A landscape with many valleys, sampled at points; each row gives a point and its height.
From any point a ball rolls to the lowest of the 3 points nearest to it. It stops when none of these is lower. Distance is the straight distance between rows; heights are no part of it.
j_122: [112 111 143 163 152 119 131 129 139 137 132 103 129 147]  (h 776)
j_527: [182 201 136 143 123 118 137 111 122 163 195 202  88 138]  (h 288)
j_482: [143 134  76  92 115 126 126  89 123 145 187 170 120  93]  (h 416)
j_115: [100 108 123 139 144 118 126 121 138 146 141 121 119 150]  (h 862)
j_203: [ 96 101  92  90 119 117 127 105 134 142 175 158 116 133]  (h 788)
j_896: [105 128 149 126 126 146 136 150 122 127  62  97 162 118]  (h 528)
j_989: [130 132  89 105 115 126 110  85 125 140 182 150 114 115]  (h 394)
j_488: [126  76 168  66 134 163 125 181 126  81  58  74 144 169]  (h 854)
j_154: [ 88 118 124 116 133 121 142 149 134 165  96 126 138 130]  (h 452)
j_457: [113 119 105 132 133 125 105  98 132 133 164 128 113 145]  (h 737)
j_658: [ 82 109 105  84 124 114 150 154 141 170 107 155 120 127]  (h 646)
j_940: [177 169  92 106 123 121 130  97 124 160 181 181 103  93]  (h 360)
j_208: [173 191 114 150 118 129 100  92 126 145 154 152  97 117]  (h 500)
j_719: [117 117 126 156 145 125 108 107 136 129 152 115 118 152]  (h 808)
j_588: [ 94  75  82  53 101 129 158 121 134 140 184 210 119 108]  (h 815)
j_262: [162 158 137 196 131 141  73 102 113  97 140 115 108 144]  (h 581)
j_167: [173 134 183 215 148  98 129 153 123  66 128  68 132 151]  (h 381)
j_116: [157 123 169 208 152 115 115 138 129  88 137  88 128 152]  (h 312)
j_961: [127  91 182  76 128 161 133 173 129  63  52  69 143 171]  (h 894)
j_325: [171 141 189 212 141  91 138 157 131  60 119  61 136 143]  (h 397)
j_165: [121 126 168 167 132 129 149 146 133 115  80  79 161 120]  (h 821)
j_47: [161 132 184 210 142 100 139 153 133  76 117  69 138 142]  (h 303)
j_267: [108  92 124  66 129 171 110 165 108 115  57 112 155 138]  (h 820)
j_935: [112 123 157 161 140 127 150 144 133 128  92  90 153 122]  (h 667)
j_349: [174 193 128 177 114 136  88  97 123 132 141 141  94 124]  (h 377)
j_460: [138 127 172 186 141 114 144 149 139 103 104  74 152 128]  (h 559)
j_944: [106 115 102 112 128 119 116 100 133 141 170 139 117 141]  (h 764)
j_86: [126 128 113 147 136 130  93  95 128 125 161 123 111 144]  (h 656)
j_982: [150 129 181 202 141 107 143 150 135  89 113  68 144 135]  (h 60)
j_574: [ 99 119 142 148 142 124 144 143 138 151 100 106 141 133]  (h 518)
j_706: [152 155  92 123 121 130 103  85 124 138 169 148 108 112]  (h 362)
j_268: [ 89 117 109  91 126 128 142 160 128 165  76 142 135 116]  (h 531)
j_289: [136 116 159 194 155 119 119 132 138 108 131  90 131 148]  (h 457)
j_110: [148 148 122 167 132 138  83  96 124 116 151 119 107 140]  (h 214)
j_992: [180 157  88  99 128 118 142 104 120 166 188 196 108  86]  (h 379)
j_445: [185 173 104 111 131 119 144 106 122 168 188 198  97  99]  (h 317)
j_652: [ 94  91  84  71 110 123 140 108 132 140 185 184 119 119]  (h 822)
j_398: [119  84 152  68 132 172 117 166 117  92  56  94 154 153]  (h 763)
j_661: [186 193 125 130 127 117 139 109 123 168 189 203  91 122]  (h 225)
j_451: [110 128 161 124 120 155 134 145 121  99  59  85 170 122]  (h 594)
j_438: [108 105  80  83 109 121 129 100 127 137 188 169 120 114]  (h 806)
j_880: [ 84 104  89  64 114 119 154 169 140 170  96 169 118 115]  (h 807)
j_228: [167 142  77  92 122 121 142  97 119 158 192 191 114  74]  (h 447)
j_274: [115 115 172 109 114 160 132 148 119  67  54  80 164 144]  (h 666)
j_142: [ 87 104 106 104 132 113 138 124 142 153 150 145 117 143]  (h 278)
j_341: [ 92 113  96  69 119 142 128 163 121 157  64 141 139 112]  (h 533)
j_84: [ 96 125 136 110 127 145 133 154 121 142  63 110 160 117]  (h 504)
j_624: [176 178  98 125 120 125 116  93 126 153 169 160 102 104]  (h 393)
j_105: [ 94 115 133 140 145 119 142 140 140 155 113 116 135 138]  (h 477)
j_463: [ 80  88  93  64 111 112 154 143 143 156 152 187 111 129]  (h 613)
j_340: [115 115 167 106 115 166 128 153 114  83  54  87 167 135]  (h 655)
j_107: [122 132 180 142 104 141 143 141 123  57  61  65 172 128]  (h 754)
j_571: [146 124 173 197 150 113 135 144 138  99 120  79 140 142]  (h 368)
j_354: [ 91 119 116  91 127 142 131 159 121 155  63 127 147 118]  (h 514)
j_965: [165 174 100 134 119 130 101  88 124 145 163 149 102 111]  (h 406)
j_534: [107  86  76  66 103 129 143 107 124 139 193 197 125  99]  (h 843)
j_843: [154 158 109 151 123 136  88  87 123 128 156 133 103 125]  (h 583)
j_813: [166 147 157 213 135 134  75 115 109  78 138 110 116 152]  (h 605)
j_194: [ 98 121 139 133 135 132 144 149 131 149  82 107 149 125]  (h 482)
j_257: [124 116 156 178 152 117 127 134 138 123 127  96 135 146]  (h 635)
j_357: [ 82  96  98  80 124 110 146 132 139 157 153 168 114 137]  (h 364)
j_328: [ 85 111 118 112 138 115 142 135 141 163 125 135 124 142]  (h 398)
j_240: [181 204 124 146 122 121 125 107 129 162 171 182  85 124]  (h 320)
j_859: [107 110 150  92 124 165 123 155 113 101  54 101 163 133]  (h 688)
j_751: [137 140 179 180 117 118 154 147 132  78  80  58 168 116]  (h 944)
j_600: [148 124  73  83 110 125 137  93 118 147 194 184 122  83]  (h 451)

Two balls start at each pair of points below. Name the first point that both come to, or write none.
j_719 / j_154 => none
j_257 / j_165 => j_982
j_935 / j_340 => j_194
j_274 / j_84 => j_194

For each start below, name the point where the ball stops.
j_228 => j_661
j_488 => j_142
j_624 => j_661
j_482 => j_706
j_534 => j_142
j_751 => j_982
j_880 => j_142

Call two points neighbours if one is among the 3 nearest of the other. Go from one point of each pair to the other, from neighbour to neighbour, staying as low as possible. Name the highest point that can't be avoided.
j_110 / j_116 => j_813
j_661 / j_706 => j_624
j_116 / j_142 => j_944
j_982 / j_116 => j_571
